Each row is a point on a landscape with many valleys, with its height.
From any point a ball rolls to the lowest of the 4 points nearest to it. It stops when none of these is lower. Distance is the straight distance between rows; heights are no part of it.
Z540 h=213: [  2  15  27  11 -15  -6 -40   0   7  20 -35 -18 -30]
Z944 h=493: [ 19 -15   1 -14 -12   7  53 -28 -25   7  27  21  25]
Z349 h=448: [ 20 -19  -4   2  -7   3  17  -1   6 -20   9   7 -12]
Z5 h=585: [ 17 -18   9   7  -5  -1  10   1   5 -22   2  -3 -21]
Z473 h=137: [  0  25  16   3  -8 -10 -47   8  20  26 -34 -19 -29]
Z905 h=621: [-13  37 -84  22  35  -2 -36  60  32  -3   0 -18  14]
Z667 h=336: [  7  44 -50 -10  21 -18 -40  45  42   9 -15 -31 -30]
Z915 h=426: [ 20  -8 -14   9  -4  -3   4  10   9 -20  -1  -9 -17]
Z527 h=356: [ 11  -2  26  15  -8  -5 -17   1   2  -5 -22 -19 -27]
Z762 h=222: [ 12  12 -45  16   7  -6 -14  29  21 -15  -8 -21 -10]
Z476 h=628: [ 25 -22  28 -19 -18   1  54 -45 -41  12  33   3  15]
Z138 h=684: [ -2 -34  80 -19 -20  -4  14 -53 -36   3  21   7 -15]
Z969 h=527: [ -5 -33  76  -2 -24  -3  -8 -43 -26   0  10   5 -21]
Z187 h=445: [-36  11 -28 -14  50  17  55  19  -9 -16  -4  15  61]
Z275 h=421: [-29   9 -32  -9  36  18  38  16   5 -18   2  27  53]
Z146 h=406: [ 18   4   5  13  -3  -9 -13  10  10 -12 -22 -22 -28]
Z86 h=386: [ -1 -20  60  16 -24  -2 -26 -27 -14  -2  -9  -3 -26]
Z492 h=555: [ -1  30 -74  17  22  -6 -30  52  31  -3  -3 -22   2]
Z96 h=432: [-12  -6 -47  13  21  14   5  26  23 -26   7  20  31]
Z344 h=466: [-11   3  21 -12 -55 -11 -80  -3   7  53 -16  -1 -49]
Z647 h=567: [-22   7 -60  25  41  11 -10  47  29 -28   3   6  37]
Z78 h=245: [  8 -18  49   9 -13  -5  -8 -18  -9 -10  -7  -6 -28]
Z925 h=313: [  0  -3  48  20 -26  -4 -39 -16  -9  13 -20 -12 -25]
Z938 h=413: [-10   0  27  -1 -57  -9 -73 -12  -9  49 -18  -4 -42]
Z45 h=376: [-10   9  25   2 -41  -8 -69  -5   5  47 -24  -5 -37]
Z367 h=435: [ -7 -27  69  17 -35  -4 -35 -40 -26   3   2   5 -22]
Z302 h=675: [ 20 -23   7  -9  -7   5  36 -17  -8 -11  21  15  -2]
Z452 h=553: [ 20 -19  11 -15 -15   6  53 -37 -31  10  28  15  17]
Z976 h=464: [-27   3 -39   0  39  19  21  28  18 -26   3  24  45]
Z654 h=250: [  7 -28  71 -28 -21  -7  37 -61 -51  11  33  -5   1]
Z553 h=737: [-14  52 -94   7  41  -6 -45  73  42  14   8 -20  -1]
Z740 h=482: [-28  11 -23  -2  48   8  87  11 -40 -26  -7   1  74]
Z142 h=330: [ 16  19  -9   9   3 -12 -23  18  18  -3 -25 -28 -28]
Z534 h=461: [  4  39 -76   4  23 -11 -35  52  35   4  -4 -29 -10]
Z888 h=762: [  8 -29  58 -11 -13  -1  18 -31 -22  -7  17   2 -23]
Z784 h=276: [ -6  36   5 -12   0 -13 -62  20  48  35 -31 -12 -43]
Z632 h=394: [-13   1 -26  -8  19  15  37   1   2 -11   8  34  45]
Z640 h=566: [-32   8 -51  19  47  17  -1  47  29 -30   3  12  42]
Z424 h=469: [ 14 -18  32   9 -10  -2   0 -11  -2 -17  -5  -6 -28]
Z735 h=410: [ 13  31 -54   5  12 -11 -27  40  30  -2 -16 -31 -19]
Z320 h=428: [-12  15  14 -11 -29 -10 -79  10  33  48 -24  -2 -42]
Z41 h=439: [  7  -4 -46  18   6   5  -2  24  20 -25   2   2   8]
Z154 h=433: [ -4   5 -10   0  12  14  61 -21 -31  -2   5  28  64]
Z413 h=414: [ 12 -12 -10 -10  -4  11  43 -18 -10  -1  20  28  27]
Z370 h=299: [ -4   4  36  12 -33  -5 -55 -11  -6  31 -27 -12 -29]
Z909 h=415: [-13   7 -19  -6  20  16  55 -10 -18  -7   4  30  59]
Z689 h=645: [-10 -33  86 -13 -25  -6   1 -56 -35   2  24  10 -13]
Z365 h=331: [  2 -13 -36   7   7  11  12  15  15 -23  10  21  19]
Z215 h=278: [  5  43 -22  -9  15 -16 -43  29  42  16 -27 -28 -36]
Z341 h=463: [-33  12 -25  -8  49  13  75  17 -26 -19  -7   8  67]
Z7 h=531: [ 19 -27  49 -25 -21  -4  50 -53 -48  12  34  -3   6]
Z127 h=355: [  3 -11 -23  -8   3  13  33  -4   1 -11  16  30  26]
Z319 h=210: [  2  31   1  -6   2 -11 -46  18  31  26 -36 -22 -34]
Z917 h=204: [ 12 -17 -25   2  -1   8  15   6  10 -23  11  15   4]
Z798 h=759: [ 17 -26  43 -22 -15  -1  40 -39 -29   2  28   4  -9]
Z646 h=724: [ 14 -23  32  -3 -10  -1  17 -14  -4 -16   9   2 -21]
Z343 h=546: [ -5 -29  88 -28 -22 -12  21 -69 -50  12  31  -2  -4]
Z426 h=663: [ -7  16 -69  29  26   1 -23  47  25 -15  -1 -10  18]
Z52 h=474: [ 13  -3  -1  -1  -5  11  63 -36 -36   9  20  21  52]

For each start below, name the point where the ball stops.
Z667 | Z473
Z492 | Z762
Z925 | Z473
Z689 | Z78
Z647 | Z917
Z146 | Z473
Z938 | Z473
Z341 | Z917
Z888 | Z78
Z798 | Z654
Z740 | Z917

For each start below, name every point that the ball comes to, in order.
Z476 | Z944, Z413, Z127, Z917
Z905 | Z534, Z667, Z215, Z319, Z473
Z640 | Z96, Z365, Z917
Z344 | Z370, Z540, Z473
Z45 | Z370, Z540, Z473
Z527 | Z540, Z473

Call two points neighbours if one is among the 4 nearest of the other. Go from one point of each pair to the other, from neighbour to neighbour, staying as low as possible. Name the highest point that can't be avoided.
Z762 and Z917 | Z915
Z762 and Z654 | Z452
Z762 and Z473 | Z142
